Points, in no order, along strands that fork and pass close to each other.
Points whose rows are less than 57.4 apart are linked; no others are. Some points are linked to none.
garet: -5,-9,29,17,-20,-10,-28,7,-10,-1,-5,9,3,1,-4,12,-9,-5,-9,-17,1,-6,-11,-9,7,-12
vudaf: 0,14,-2,-3,13,19,14,10,-10,-4,-12,33,4,2,9,6,0,11,9,1,14,-8,-1,-11,-12,0
bopud: -8,-6,13,-11,-27,2,11,18,-9,3,4,12,-11,-4,14,-7,-8,2,10,-16,8,-16,-9,-5,19,-6
Kebo: 6,11,-31,-18,-14,28,9,2,4,-1,-6,19,-11,2,9,-3,8,-14,23,-11,-12,-3,1,-5,6,-16
getet: 6,-19,1,-13,0,-14,-14,18,-11,-1,12,2,-6,6,-30,-5,11,-7,1,9,-9,7,3,16,1,-1
vemo: 1,9,0,24,-4,-24,15,-3,-9,2,23,-8,1,-12,-4,9,-7,-11,4,13,11,-9,-10,14,-17,4
memu: 7,-21,28,10,13,-4,-23,1,-18,10,-18,-17,6,9,7,4,-19,-3,2,0,20,-11,-15,-6,18,0
zuguf: 16,2,13,-13,-19,-11,-18,8,16,-10,-10,-23,-18,5,19,31,-7,9,-12,-9,8,9,-3,4,3,-34
Giloz: -3,-9,12,9,1,-6,6,0,-21,11,-10,-1,5,13,3,1,-13,-13,11,-7,26,-31,-17,0,15,-1
venun: 12,-18,-7,-4,2,-13,8,26,-17,-9,2,15,-21,-12,-3,2,-21,1,-17,14,5,16,14,0,25,-6
bop: 5,-6,5,-15,11,-6,-25,-17,18,-8,-2,-31,10,-11,-3,9,6,1,-5,13,-6,23,-7,15,-8,2
Nimo: -2,10,-9,20,-2,7,-6,-20,-8,3,-2,1,-6,13,-11,-4,-1,-17,15,-7,9,-14,5,-13,-22,7
zimud: -3,-5,7,27,-17,-11,-11,11,7,-12,-6,-16,-20,-2,-12,-11,-8,21,-7,7,9,2,14,-17,7,-14
Kavur: -14,12,-17,13,1,-10,11,-15,-5,31,11,-26,-3,3,-3,6,24,-8,3,5,15,-12,-6,-1,-9,-6
gobop: -3,-6,15,-18,11,-16,-18,20,-8,11,2,-21,-7,-22,11,-16,-17,25,-16,-10,0,16,3,-5,25,-10
seg: 12,0,17,24,8,10,-9,-2,-2,-7,-5,-12,-11,-10,7,17,-7,11,-18,-13,15,-1,-3,-17,37,2
tol: -5,-2,-8,12,6,9,-11,-15,6,-14,-6,-11,-12,23,-18,-4,10,11,-7,-6,-18,-6,16,-4,-10,-1
vavu: -12,-6,-6,11,10,3,-14,-16,-9,17,-17,-17,-1,11,-1,6,14,-16,-13,8,-8,-23,-14,9,10,-27
viku: 11,3,-28,-37,-3,14,8,-8,22,4,-13,3,17,1,0,5,0,5,2,-31,21,-12,-4,-6,-7,-5
Dos: 2,-8,16,10,-15,0,-28,-4,-3,18,16,-8,-19,-14,5,-14,7,12,-5,3,-5,-3,-14,-12,0,5
Minot: -16,-10,21,0,-7,11,-3,3,2,2,21,4,2,-8,9,0,-3,22,-3,7,-27,19,8,-15,-15,21
mor: 2,-1,13,14,-15,-16,-30,-14,-5,11,-11,-21,19,-3,-4,21,-5,-20,2,3,21,21,-3,2,-18,-3
savi: 5,-2,-11,-6,5,18,5,1,5,10,-30,26,19,2,-2,-17,17,20,8,-9,12,-6,3,6,19,-7
riz: 8,6,-16,-31,-5,-10,12,14,-11,5,-12,32,17,-9,16,-35,-20,4,2,-4,5,-3,-6,-11,0,1
Pimes: -1,7,0,2,2,-18,20,22,-21,10,0,15,-12,5,-13,-25,-8,5,15,0,20,-19,6,2,8,2
bego: 1,-7,-3,14,0,1,-19,-2,-29,0,9,8,-7,4,-5,-21,8,-13,7,-9,-18,-2,-8,1,23,11
Leke: -7,-15,6,-22,19,-21,-11,17,-18,22,12,-1,-7,-8,11,2,-3,18,-33,-14,-1,23,6,-11,19,7
mumu: 3,7,17,3,6,-10,-18,4,16,-9,-1,-13,0,-27,-4,15,-4,22,-38,1,11,26,-1,-31,21,1
dake: 19,-9,16,3,6,-28,-27,-21,10,3,-20,-28,9,21,21,16,0,17,-5,1,2,26,-10,11,10,9
gova: -5,-10,20,-11,-6,30,-11,1,6,5,5,-3,-11,2,2,-4,-12,-9,14,-22,17,-10,5,-20,-15,9
Lobiv: -13,-2,24,16,9,24,4,5,0,-25,1,14,7,-10,2,4,-19,-3,-5,-2,-15,-6,8,16,-4,-3
dibe: 22,-6,3,7,6,2,0,-5,11,-13,14,4,-19,-5,1,18,-23,-7,-3,4,-8,-9,-1,27,-30,-7
sipi: -17,-11,15,16,-9,-22,22,18,-15,6,4,22,10,-15,9,3,-2,2,-24,15,14,10,-2,-11,34,7
papu: 25,22,-15,-26,-4,23,9,27,19,-15,-1,25,6,-6,20,-14,-20,-15,20,-12,9,-2,2,-4,-13,-17
tir: -7,-10,4,-2,6,-22,-28,-21,25,8,-3,-21,19,-25,4,-4,-2,12,-7,4,-18,25,-15,12,9,5
buk: 6,-23,17,15,-1,-23,-21,-7,4,6,-15,-21,19,17,-6,8,-12,18,9,8,-2,19,6,18,0,-1
kibot: -4,2,-2,30,-19,6,9,-3,10,0,0,-27,-13,-4,-3,-1,-11,-2,15,7,16,-1,20,-18,0,-8
vugu: 9,-12,-7,-2,-4,14,22,3,12,-1,-24,26,6,9,-8,-8,-7,17,19,-5,9,-9,14,21,19,-8
notu: -9,-23,6,-15,26,-10,11,20,-13,15,12,4,5,7,12,17,0,11,-11,-4,-2,11,-7,-8,9,17
Govu: 12,-13,-8,1,-5,-25,-16,15,-6,14,9,2,-3,-4,-20,6,7,4,17,26,-11,25,3,18,-7,-12
saz: -3,15,-2,-18,-4,6,13,-3,13,19,-4,-1,27,17,-18,4,16,11,27,-13,14,6,22,0,-22,11
kati: -10,6,14,17,29,27,-1,4,-11,-20,2,-4,8,-20,5,11,-16,-5,-13,8,-16,11,14,-2,3,1
sal: -16,-1,-26,-17,4,-9,12,-5,-11,-4,0,21,5,3,-3,-12,-4,0,-14,-19,-13,7,12,-5,10,11
fad: 9,15,-8,-33,9,2,15,14,-8,20,3,23,3,-2,4,-27,3,13,15,-7,1,-3,1,-1,-6,12
raz: 8,-8,15,-8,16,-7,-13,22,-17,-8,15,4,-16,-9,-14,-22,6,6,-15,8,-5,5,2,16,3,7
vibor: 17,-7,-2,13,-2,-21,-11,1,-3,17,4,-4,-20,5,16,14,23,14,-16,5,-3,0,-26,-3,31,-7
ror: -10,1,-17,-19,-5,-18,27,-6,11,-17,1,15,16,5,5,-22,-10,17,-2,-2,-22,4,3,4,-2,21
nibel: -11,3,5,15,10,7,4,18,-21,2,0,17,-8,7,7,13,-19,1,14,8,-3,-9,3,-16,-18,-9
Rozut: -3,-18,-3,11,2,-2,12,20,-5,-19,-11,7,-13,0,-16,-4,-20,2,-10,7,-2,-4,20,9,26,-15
kalit: 1,5,-1,11,12,-3,-1,-7,-2,-20,8,5,-14,-6,11,12,-13,2,-23,5,-6,-12,-20,-25,-7,15
gef: 27,7,-1,-33,-7,5,4,-4,6,18,-7,14,22,20,19,-8,22,5,17,-2,5,-6,-19,11,-16,8
Miku: 13,3,-4,15,21,-9,-12,-20,-3,5,4,-16,6,-3,11,37,-4,-6,-13,-6,1,3,-10,22,-12,-7
nos: -7,-3,-22,-23,-10,-2,0,-4,13,0,-24,17,26,-4,-6,-13,-9,15,-9,-36,10,-11,-4,-12,4,-5
tata: 6,-13,10,-24,7,-3,15,-10,10,16,3,-8,6,17,-15,-16,13,-10,9,2,7,-17,-3,22,7,26
remik: 34,10,-8,-23,-7,15,21,17,22,-9,-19,13,18,4,10,5,-13,2,18,2,28,-8,3,-5,-15,-15
pepa: -1,1,-11,10,18,-1,-15,-19,-6,12,-16,-28,2,-3,-8,12,-7,-26,-7,21,3,-14,-9,10,-13,-26
Zimop: 23,10,16,-3,6,-6,-29,-4,-2,1,1,-23,-26,0,-2,-12,-10,-16,-7,-1,13,-9,-4,29,-26,-19
rikug: -6,-10,8,-21,-6,6,12,-7,7,-5,2,-9,6,23,13,22,-2,10,-3,-30,-8,-15,-5,9,4,2
sot: -17,-3,17,21,-22,-3,-11,13,1,-2,-9,1,-12,4,-10,-1,0,6,-12,-3,6,-16,4,-11,9,-29
Voni: -20,-9,-10,0,1,0,17,9,-12,10,9,9,7,-17,-11,-5,-7,-11,-1,7,-20,-4,8,26,12,-16
vaz: -26,12,-22,8,25,13,12,-18,-1,18,2,11,17,-11,4,0,-3,12,-2,-7,-12,7,11,-14,-12,15
bonev: 3,0,-2,3,-22,12,-9,-18,9,-17,1,-8,-14,28,-17,-14,17,-12,7,8,-16,0,16,1,-24,8
gebon: -14,-14,6,0,-2,4,-3,2,10,-30,-7,-7,3,16,-11,9,6,8,-14,17,-24,2,6,-10,-1,1
lam: 0,-27,1,-9,-5,-5,-7,3,20,4,5,-23,-4,-2,-28,0,10,19,-12,16,7,11,10,-6,-5,8
baze: -1,11,-11,-2,-8,-8,18,-16,4,-1,9,3,20,12,-19,-6,22,-25,18,4,-18,-7,6,33,0,9
Lus: 6,-12,2,-6,28,3,19,16,-2,5,5,6,-5,-7,-12,9,-31,-8,9,26,6,-12,2,-1,-6,8
vokug: -4,3,-16,-5,8,2,21,-10,9,-10,5,1,5,-4,-14,-2,3,-13,3,23,8,-11,-9,-11,-12,24
gasag: -3,1,8,9,-12,-3,-3,-9,-11,3,21,-5,9,-9,-14,-11,23,-31,4,8,-7,-7,-9,31,0,4
timud: -3,-7,-2,2,10,-16,24,-10,14,30,-8,8,11,19,22,-1,22,19,12,4,22,-10,-23,-4,-5,19
narol: 2,-23,5,-11,-14,16,-12,3,-9,3,6,-12,1,14,-4,2,-5,-21,26,10,-20,5,1,-12,6,7
dipaf: -21,13,-21,-2,7,1,19,-8,-3,22,-4,26,27,-16,18,1,5,16,-6,-13,8,18,5,-19,4,15
Nup: 1,-23,-4,-6,23,-8,17,9,-2,21,13,-7,4,-11,11,20,-22,3,0,13,1,-1,-15,-2,2,10
Fosos: -2,-15,10,8,3,-9,-9,-9,11,0,19,-12,5,-5,0,2,-15,22,-4,4,-21,9,-2,-2,-24,21
pamu: -5,7,-26,0,-7,0,2,1,11,-21,11,-22,-23,-3,-18,-1,-8,-10,-4,-2,4,0,13,-32,-15,3
tepi: -1,11,-11,-35,21,2,14,9,-11,8,7,31,-15,-1,-1,-28,11,10,-14,8,2,4,8,-11,-15,21
romen: -6,11,3,0,20,-15,-10,11,-27,3,20,-1,-14,-19,10,1,-19,1,-24,-14,3,9,2,-18,-14,5
Todan: -13,3,-13,12,3,-5,7,-1,-7,3,16,-9,-2,-26,8,2,-36,-5,-3,19,-17,14,10,-20,-20,3
gisu: -15,-2,2,26,23,7,-4,-10,-10,-2,-10,8,9,18,11,2,24,-4,-5,-2,-16,-6,-14,-18,28,14
nebe: 8,4,7,-2,-26,3,10,3,3,-11,9,6,-25,0,18,3,5,12,-3,-7,3,-13,-14,-15,15,5
legaz: 1,-18,8,-2,3,-8,11,-1,6,12,2,-11,-4,21,6,11,20,14,-2,17,17,-5,-13,-13,0,17
Sos: -11,-4,17,-3,-14,12,-7,4,2,-4,13,-15,-4,2,14,12,-5,-4,4,-6,-29,-7,2,17,-15,-25
Direp: -9,13,18,22,6,-7,-31,-12,12,0,-27,4,13,-25,-2,5,-13,4,-8,21,-11,11,-14,-10,19,-28
nevas: -3,-2,24,3,8,13,12,-3,-9,-5,-7,17,8,23,6,7,12,5,7,4,-3,-18,-3,29,-8,-1
Buvod: 11,-3,9,-3,-8,-2,-14,-8,2,-7,13,-31,-11,19,-12,-11,16,-5,6,21,-11,8,4,-5,-18,15
nire: 19,11,-10,-8,0,11,-1,12,-3,1,-18,11,42,2,10,-22,8,9,4,-7,1,-3,-7,-1,1,-14
suru: -28,6,-18,8,12,-1,22,-8,-11,14,5,8,8,-10,7,-4,-28,3,0,7,-21,10,28,-12,-12,6
Kevel: 5,-2,0,-12,31,-1,8,8,-11,0,12,21,-20,-3,-14,-24,-5,12,-16,1,0,-3,9,6,-5,24
Luk: -4,-4,15,-5,-14,26,7,3,12,12,9,5,3,-3,7,-2,-16,5,34,-10,3,2,13,-8,-19,12
rata: -24,-21,1,10,18,7,13,1,-2,8,-5,18,16,-13,-7,0,-10,5,-15,11,-18,-2,8,21,24,-5
sor: 17,-5,11,11,-9,9,-30,-3,22,-4,13,-13,-18,-32,-10,1,-4,4,-6,-11,11,23,12,15,-7,-11
lurol: -4,0,13,25,-6,-3,-38,-23,9,7,-13,-12,22,-23,-3,20,-7,-6,-4,3,1,18,-6,-8,4,-8
mobu: -18,11,-30,-15,-3,3,5,1,-3,-6,0,15,9,3,-29,-17,0,-18,9,-16,-16,10,25,-10,-4,7
zomu: 1,14,-17,-12,-1,14,10,3,12,-13,11,-10,-19,-7,-24,-7,6,-24,5,11,7,-11,10,-12,-18,2
Med: 5,2,-6,9,22,-23,-24,-3,-4,-11,-12,-6,4,-7,-11,10,-5,-12,-4,26,4,1,-19,11,-16,-15
batez: -7,17,20,-15,-1,28,9,8,-5,-4,11,11,3,-7,7,-27,15,15,13,-2,-2,13,16,-12,-8,26
gonom: -2,14,12,-17,-7,23,7,10,23,4,5,12,11,-2,-1,-19,-22,-11,36,-21,12,-7,18,3,-27,2
Bir: -4,1,-11,28,2,8,1,-26,-5,7,-18,-10,-7,18,-8,-8,21,-8,-4,6,-5,-19,4,20,15,-13
Gor: 8,0,1,12,-10,-11,13,-2,-6,6,17,8,-14,-4,25,11,15,4,-8,-1,-1,-7,-29,-1,20,11
Kun: -19,-8,16,6,0,-18,12,21,-9,0,16,7,18,-25,-5,14,1,-1,-22,8,14,7,-7,9,3,-1
dibu: 18,-15,-7,1,-14,-9,14,-8,-2,-5,-12,5,-4,39,-11,15,-14,-19,12,1,-7,-10,11,26,0,-4
koru: 5,-7,-22,15,18,-11,5,-14,3,0,7,-13,-2,0,11,31,-3,11,-14,-6,-19,5,-8,4,14,1
Ruba: -3,15,1,-2,31,13,18,-3,-9,-1,-12,25,15,6,1,5,5,-5,8,3,12,-26,-13,13,-15,0
Lal: -20,15,0,-12,-3,12,8,7,7,-9,-9,19,-9,-5,-5,-4,18,23,-28,-20,12,-6,10,-16,7,-7
lupib: -6,-1,-30,-12,10,-15,9,6,-29,4,0,14,-6,2,-13,-24,-13,-16,-2,-21,-3,-6,8,-6,24,9
rifi: 2,-12,5,-19,5,-20,-18,3,13,-5,10,-35,-1,-2,-8,-7,20,10,-8,24,-5,19,-12,-5,-7,12
Mogi: 1,1,-24,4,-2,10,17,-22,8,8,-9,15,4,20,2,22,21,5,7,5,-7,-7,1,14,-8,-5
dalel: 18,11,4,15,-3,4,-7,-11,3,20,2,-20,-30,10,-5,-4,-6,-19,1,14,13,-9,12,15,-31,-11
tirit: 29,15,-4,-15,-15,16,13,-3,14,-3,-24,5,-1,24,12,-4,-1,-8,19,-2,28,-8,7,0,-15,-2
Pon: 10,0,-30,0,-4,15,20,-3,2,-6,2,8,-17,6,1,25,1,-5,12,1,-12,-1,6,-1,6,-6
san: 14,27,-22,-3,-4,7,7,2,6,-21,2,17,-16,8,-21,-16,21,-10,10,-20,8,-4,21,14,-5,-5
div: 17,-12,1,7,6,-17,-6,-5,-2,16,-2,-25,-12,23,14,17,38,1,-14,15,16,10,-16,-1,15,5
Fevog: 15,11,2,0,-7,29,1,-7,6,-11,-24,7,-17,36,1,-8,2,-22,12,-13,21,-12,15,4,-4,-4
zigem: -8,-4,-17,3,-2,-5,-11,12,-15,-1,5,-1,-6,-15,-2,3,-14,-14,-2,10,-31,12,3,4,9,-24
Bepo: -5,-8,21,-14,-5,21,11,8,1,4,10,9,7,6,7,-2,5,15,23,12,-6,5,2,-14,-12,25
zozim: 28,-4,9,2,25,4,-7,-5,0,-13,12,-10,-9,-13,2,17,-8,-7,-9,5,-2,0,-10,34,-3,-1
Mamur: -6,15,-9,9,3,-8,22,-8,-2,0,13,3,14,-4,-22,6,-7,-19,14,-3,0,-14,8,23,-17,0
tiku: 21,8,6,6,-6,23,-4,-16,3,-9,-6,15,-16,16,-15,-17,16,-20,9,-17,10,-10,15,26,0,5
Pasuz: 6,4,19,8,20,11,-1,10,-23,-6,9,-21,2,5,13,14,17,-6,3,1,15,2,-10,-15,15,16
dur: -4,-22,1,-27,-11,5,10,24,-3,-13,5,-18,-7,8,-3,1,-15,-11,13,15,-19,-4,0,-9,11,-5
nis: 10,-8,7,-12,-11,-2,-32,6,23,-6,-16,-13,-27,-4,15,8,-20,1,-6,3,-3,-2,-10,-9,3,-38
Tuk: 2,9,-5,-18,-16,28,-6,-1,0,-8,6,16,-10,-1,5,-22,18,-7,17,-21,-14,-3,1,3,2,2
taru: 11,-3,-22,0,11,-19,-5,-7,8,-12,11,-21,-17,-8,6,20,-4,8,-29,0,-10,4,-17,-15,5,6
bona: 0,-26,3,-3,-16,-1,-3,25,-3,-6,6,6,2,-4,-15,17,-25,-20,10,-12,7,8,9,4,6,-12
fus: 12,5,-3,-15,-11,-3,8,-25,17,22,3,13,2,16,11,-9,13,18,8,-3,3,-10,-12,14,-36,18
pum: -11,13,-10,-11,-20,0,27,3,5,1,17,20,-7,-14,17,-1,20,12,0,19,-11,0,-12,2,-15,3
vobag: -4,12,-16,1,0,-12,-17,8,-2,-10,14,-33,-13,-15,-4,2,-13,3,-6,-10,-6,24,16,-29,-9,-4
puzi: 13,-17,30,-10,6,-7,-32,5,-12,-4,-16,-15,2,2,17,-4,-19,-2,13,11,-5,1,-23,5,19,-7
sigo: 14,27,-33,-26,10,15,10,5,13,-14,-12,6,18,3,0,3,-3,2,6,-30,2,1,12,-6,-17,-13
Dig: -8,1,3,2,6,-16,-8,20,-18,-9,3,1,8,-24,-7,18,-3,-7,-29,-9,10,18,0,1,18,-14
Lur: -5,14,3,8,5,4,-1,7,-15,-10,11,15,-22,-16,16,9,-23,-4,-19,-17,5,-10,-8,-33,-8,5
vem: -2,2,-14,7,11,-26,-19,5,0,-15,-22,-13,-7,-2,-10,2,1,7,-10,36,-6,3,-10,-6,4,-26
latap: 5,12,-2,-11,24,-3,30,9,0,-2,4,15,11,-1,-12,-5,-9,-8,18,18,7,-8,5,-3,-3,28
rezil: 6,-11,11,-1,-2,-4,-17,1,22,-6,0,-19,-5,-11,-12,25,3,27,-23,-1,14,17,5,-11,1,-3
gazin: -5,18,-16,0,-1,23,12,6,11,-12,-2,11,-18,-9,-15,-8,19,6,-8,-17,21,-1,23,-2,-2,-11
lup: -30,4,4,-6,-19,2,18,0,4,6,11,-2,5,2,10,2,17,8,0,20,-20,-13,-11,-1,-15,-8
Kogu: -9,9,5,28,-9,16,-3,-20,2,8,2,-27,3,0,-10,-6,-6,-15,19,1,-1,-1,19,-2,-18,1
suvi: -1,-29,-3,12,19,13,-3,-7,-1,8,-7,14,7,-4,-23,-3,0,-3,-2,6,0,-1,2,12,21,11
fikog: 5,-11,11,31,2,19,-10,-19,9,-19,-8,-1,6,-11,-6,16,-22,-17,-8,2,-4,-6,4,18,1,-6
gopum: 5,-21,-12,11,-13,-2,13,-5,5,-11,-19,10,-3,21,-18,1,-14,-3,10,-8,3,-14,13,14,22,-8
runo: -19,20,2,4,-3,1,19,-3,1,2,-1,40,-3,-18,13,-5,10,21,-32,-3,-3,-6,1,2,8,-4
vuno: -4,-24,10,14,23,3,-16,-11,-3,2,-7,-6,10,14,10,-6,21,-22,-5,13,-12,-9,-28,-11,23,20
kadin: 13,-5,-29,-21,-2,-15,8,5,5,4,-21,27,29,-11,4,-22,-15,13,-10,-14,18,-2,-14,-12,9,4
kul: -7,-7,-22,9,-24,5,10,-18,7,-6,-11,28,18,-14,-5,-6,-3,-5,2,-15,-6,-3,-6,5,27,5
rarit: -5,8,16,20,7,-17,-15,-5,5,-4,11,-1,6,-25,15,1,2,2,-28,20,-19,11,-24,-13,10,3
kur: -12,2,28,10,-1,18,-26,10,-9,-6,7,-10,-8,-4,0,-16,-15,-14,6,-28,5,-11,5,-10,-10,-5
gib: 1,-15,-4,0,-12,4,-2,-3,-15,9,-1,6,4,24,-7,-8,19,-14,28,9,-10,0,-4,-6,16,17
Pobe: 7,31,-21,-11,-2,18,6,12,-3,-23,-19,11,26,4,11,-14,5,2,5,-20,-6,5,14,-4,2,-21
Pamed: -6,9,0,0,-16,-6,18,-12,19,-9,-4,23,7,-3,9,-1,13,26,-16,-12,2,-16,-14,12,2,0
goke: 15,8,10,1,8,6,15,-13,2,-10,14,-12,-6,19,12,7,14,17,8,-12,1,-1,2,6,-4,27
mumo: 5,8,10,-19,-14,-5,-31,13,25,-22,-12,5,-25,-22,11,10,-11,8,2,5,-4,28,-6,-5,9,-24
mov: 0,4,-8,-12,-13,-12,28,-21,20,-8,-3,-15,15,20,15,-15,15,11,8,-5,-6,-14,-11,18,6,15
rogaz: -6,4,14,13,11,13,-11,1,-11,-1,-4,-28,4,-4,-1,16,14,0,-10,-8,13,-2,2,-9,18,-9
sopiv: -26,-2,14,-2,-30,-11,21,27,-13,-3,1,11,0,-10,7,-2,-8,4,-9,-4,10,-3,7,-16,27,-9
Fomev: 8,9,5,2,-15,-4,-42,-5,19,-12,-5,0,-18,-28,-3,0,6,4,2,2,-7,31,4,15,2,-22
gugud: -8,19,-4,31,-1,-12,24,-16,-5,17,12,-6,6,3,10,15,22,1,5,6,12,-9,-6,21,-15,-1
keb: -19,1,14,22,12,1,6,-6,-9,-3,-5,10,16,26,8,-1,36,-4,3,7,-14,-9,-9,16,7,4
nituz: -3,6,-12,5,15,-12,-6,11,-15,6,13,-17,-15,-9,-11,0,-11,4,-7,-16,1,6,12,-7,-4,-6
paka: -9,15,-18,-11,-9,0,19,-6,7,11,-2,13,27,-5,-11,-2,-1,-5,25,-8,6,-7,5,8,-19,-3
ret: 10,6,-7,17,-5,-3,-4,-14,-5,9,-10,-10,-13,23,-17,10,-16,-32,3,-3,18,-12,12,9,-26,-8
kere: -5,1,-5,16,-6,-3,-6,4,-9,-4,11,-2,-7,-4,12,15,-28,-10,14,12,-17,-2,-7,-20,-29,-5
pofes: -11,14,7,-27,-8,25,8,5,-10,-4,15,21,-2,-18,20,-26,4,-3,1,-6,-18,5,-1,-10,-5,19
Pufu: 1,9,4,-5,-6,21,1,7,8,2,10,-16,-9,13,-27,12,21,-16,12,-15,20,8,35,2,-16,-2
Venif: -4,-11,14,10,-9,-2,-13,17,-7,-15,-3,9,6,-18,-1,24,-25,-15,-10,-6,3,6,-7,-11,18,-14
mel: 20,2,11,-7,-12,-16,-18,-11,0,7,-15,-32,-9,19,28,29,1,10,-10,-2,4,17,-9,15,8,-15
fuf: 8,30,8,-17,12,12,16,1,-4,-9,15,1,12,0,18,-13,20,16,12,-18,4,8,-1,-4,-9,31
mige: 6,-12,7,-15,16,-9,-32,11,-5,-3,-10,-15,-9,-9,-1,-11,-16,11,5,3,-7,13,-4,-2,12,-8
bubeb: -2,10,-18,6,12,-11,28,-5,6,9,-4,13,15,5,15,-5,12,24,9,1,10,6,-7,-13,2,24
tam: 27,-1,-8,-39,2,-3,7,-12,13,23,-5,9,14,12,-5,-15,7,-5,16,-15,18,-17,-14,12,-2,25
duv: 7,6,10,7,25,5,7,3,-23,-4,-5,-7,0,31,-2,7,26,-9,10,-2,23,-11,-5,-7,11,15
pud: -22,0,-3,-4,-13,-9,-6,10,-2,2,12,-5,-2,-14,5,9,0,1,-12,15,-34,0,-6,0,-10,-26
pafas: 11,3,-21,-19,-18,-14,33,-6,21,-16,-1,15,17,-2,14,-4,2,17,0,0,3,-8,-16,12,4,7
Zeka: 17,-2,-3,10,-6,-9,2,6,-2,-20,11,6,-13,19,-8,11,-16,-17,14,-5,-18,-5,10,27,-19,-12
galit: 1,-15,-3,5,-17,7,-2,-14,10,16,5,-29,-5,-4,3,9,7,4,-3,6,-10,3,0,9,12,-9
Mur: 6,1,4,10,-9,14,-19,3,3,-4,19,-10,-17,-4,-20,2,21,-4,-1,-15,0,16,21,9,-11,-5
beto: -9,-10,1,0,-6,-16,14,-14,16,15,18,-9,1,11,11,-17,21,24,3,2,-19,-4,-11,12,-3,21
regu: -2,21,9,15,0,-11,-23,-2,-3,-4,-4,8,-7,-38,14,-4,-17,-4,-24,20,-16,12,-14,-14,15,-21
Fesi: 0,-29,-1,-6,21,20,-6,-16,6,9,-5,-8,11,7,-12,-1,11,-26,0,19,-5,-7,-13,2,13,16
Vanel: 4,-8,-16,-9,-6,-6,30,19,-15,1,4,20,-23,-7,8,5,-10,9,-6,16,14,9,7,-18,24,9
vid: 5,11,9,8,-10,-11,-16,-6,-17,25,-22,-31,4,23,2,12,-2,-22,-6,16,12,16,0,19,-19,-13
nira: 8,-3,13,18,-12,0,-32,-5,-16,-4,9,-6,0,-13,-5,-11,0,-26,9,-1,-11,3,-7,15,2,-4
taliz: -9,20,-24,-13,-2,-5,26,-3,9,22,6,24,12,-22,15,-21,22,20,-5,7,2,-4,-13,9,-10,-2
Murif: -5,1,5,5,-13,-14,5,0,-13,30,1,-26,4,21,-7,14,20,-17,4,23,23,-1,-1,2,-15,-7
Zira: 0,1,8,8,6,-1,5,8,7,-20,-3,-3,-13,-8,0,19,-17,18,-38,-12,11,6,10,-38,27,4
Gem: -11,-7,2,6,-1,-16,-20,6,0,-17,-12,-13,5,8,-2,1,1,6,-12,23,-24,8,-6,-21,14,-10
mavor: -10,-1,12,27,8,-21,-23,-20,18,2,9,-17,19,-12,11,-2,21,1,-15,12,-25,17,-21,5,-4,8
som: 0,10,-2,4,-9,-10,19,3,-13,9,-15,14,7,6,-4,-17,-6,-8,25,-1,31,-31,-8,5,3,-8
Domov: -16,2,2,-4,-15,20,11,-13,7,7,-6,-12,18,16,-12,18,20,-7,9,-12,15,5,19,2,-11,1
tak: -6,15,3,-14,-7,20,12,25,9,-10,0,23,0,-1,9,-21,-14,-6,21,-27,12,-5,14,4,-9,-15
Peg: 9,5,6,13,7,-10,-20,5,-16,-19,10,-27,-1,-3,1,-17,17,-1,-2,10,-12,24,-1,-11,19,17
Babo: -2,-22,-4,-21,-6,7,13,28,-4,-1,10,7,-9,4,-6,11,-23,-2,10,-11,-12,14,22,-3,7,-3
pera: -10,-4,5,11,-14,-1,6,-21,20,19,2,16,10,6,0,-15,23,31,8,4,-2,0,-2,9,-16,19
vuluv: -4,26,-17,-9,3,-8,9,15,-22,1,-7,25,2,-1,-17,-34,1,-7,12,-24,12,-8,16,2,8,-3
viri: -9,-10,1,35,-1,23,-21,-21,5,2,-10,3,8,-14,-10,15,-9,-8,-3,4,-8,2,5,-18,2,0
Posuv: 5,-3,28,-3,2,2,-35,11,-6,-4,0,-21,-20,10,-7,-21,-8,-12,3,-4,8,-12,2,4,-22,-14

A fork is a point with three links. Follow the links from the first point to the second and name the forks in between, in order.
sot; vudaf -> Venif
tam; dalel -> pafas Luk
Luk; mobu -> pafas sal
zozim; Govu -> gopum
Gor; mor -> Venif Mamur
bop; Venif -> lurol Mamur
taliz; div -> pud
romen; fus -> sal pafas
Mogi; fus -> batez Bepo Luk pafas
Zira; vem -> rifi

Follow the links from the first point to the second, and from the first to the third. Name the last point that the two ways share.
rogaz; vid; pepa -> rifi
Kavur; zuguf; sopiv -> Mamur
vem; duv; gib -> rifi
legaz; Kogu; vid -> Venif

A fork is a point with three links, a tip a point with one. Leave the first point through the second and follow the links. Name the first fork or tip that comes.
notu; Nup -> gopum
sot; zimud -> Luk
bubeb; dipaf -> pud
Buvod; bonev -> Bir
suvi; Fesi -> Venif
Lus; Nup -> sal
remik; tirit -> pafas
mel; zuguf -> Mamur

Name the points in between on the shortest way along the links from the first point to the second, in order.
bubeb; dalel -> timud legaz div vibor Gor nebe bopud sopiv sipi Kun Dig Venif garet sot zimud kibot Kogu Nimo ret
Babo; tol -> dur narol gib bego nira gasag baze Mamur vemo gugud Kavur Murif vid mor lurol Direp regu rarit mavor tir bop rifi Buvod bonev
kadin; pamu -> nos viku sigo Pobe nire savi vugu gopum dibu Zeka dibe zozim Miku koru taru kalit Lur romen nituz vobag
puzi; Pon -> memu Giloz som Pimes vuluv lupib sal ror pafas Pamed runo Lal gazin san tiku Fevog tirit remik papu tak gonom Luk Bepo batez pofes Tuk Kebo
rata; bona -> suvi Fesi vuno gisu keb nevas Ruba vudaf nibel kere Todan suru vaz dipaf bubeb timud legaz div vibor Gor nebe bopud sopiv sipi Kun Dig Venif
tata; runo -> tam gef fus pera beto mov pafas Pamed
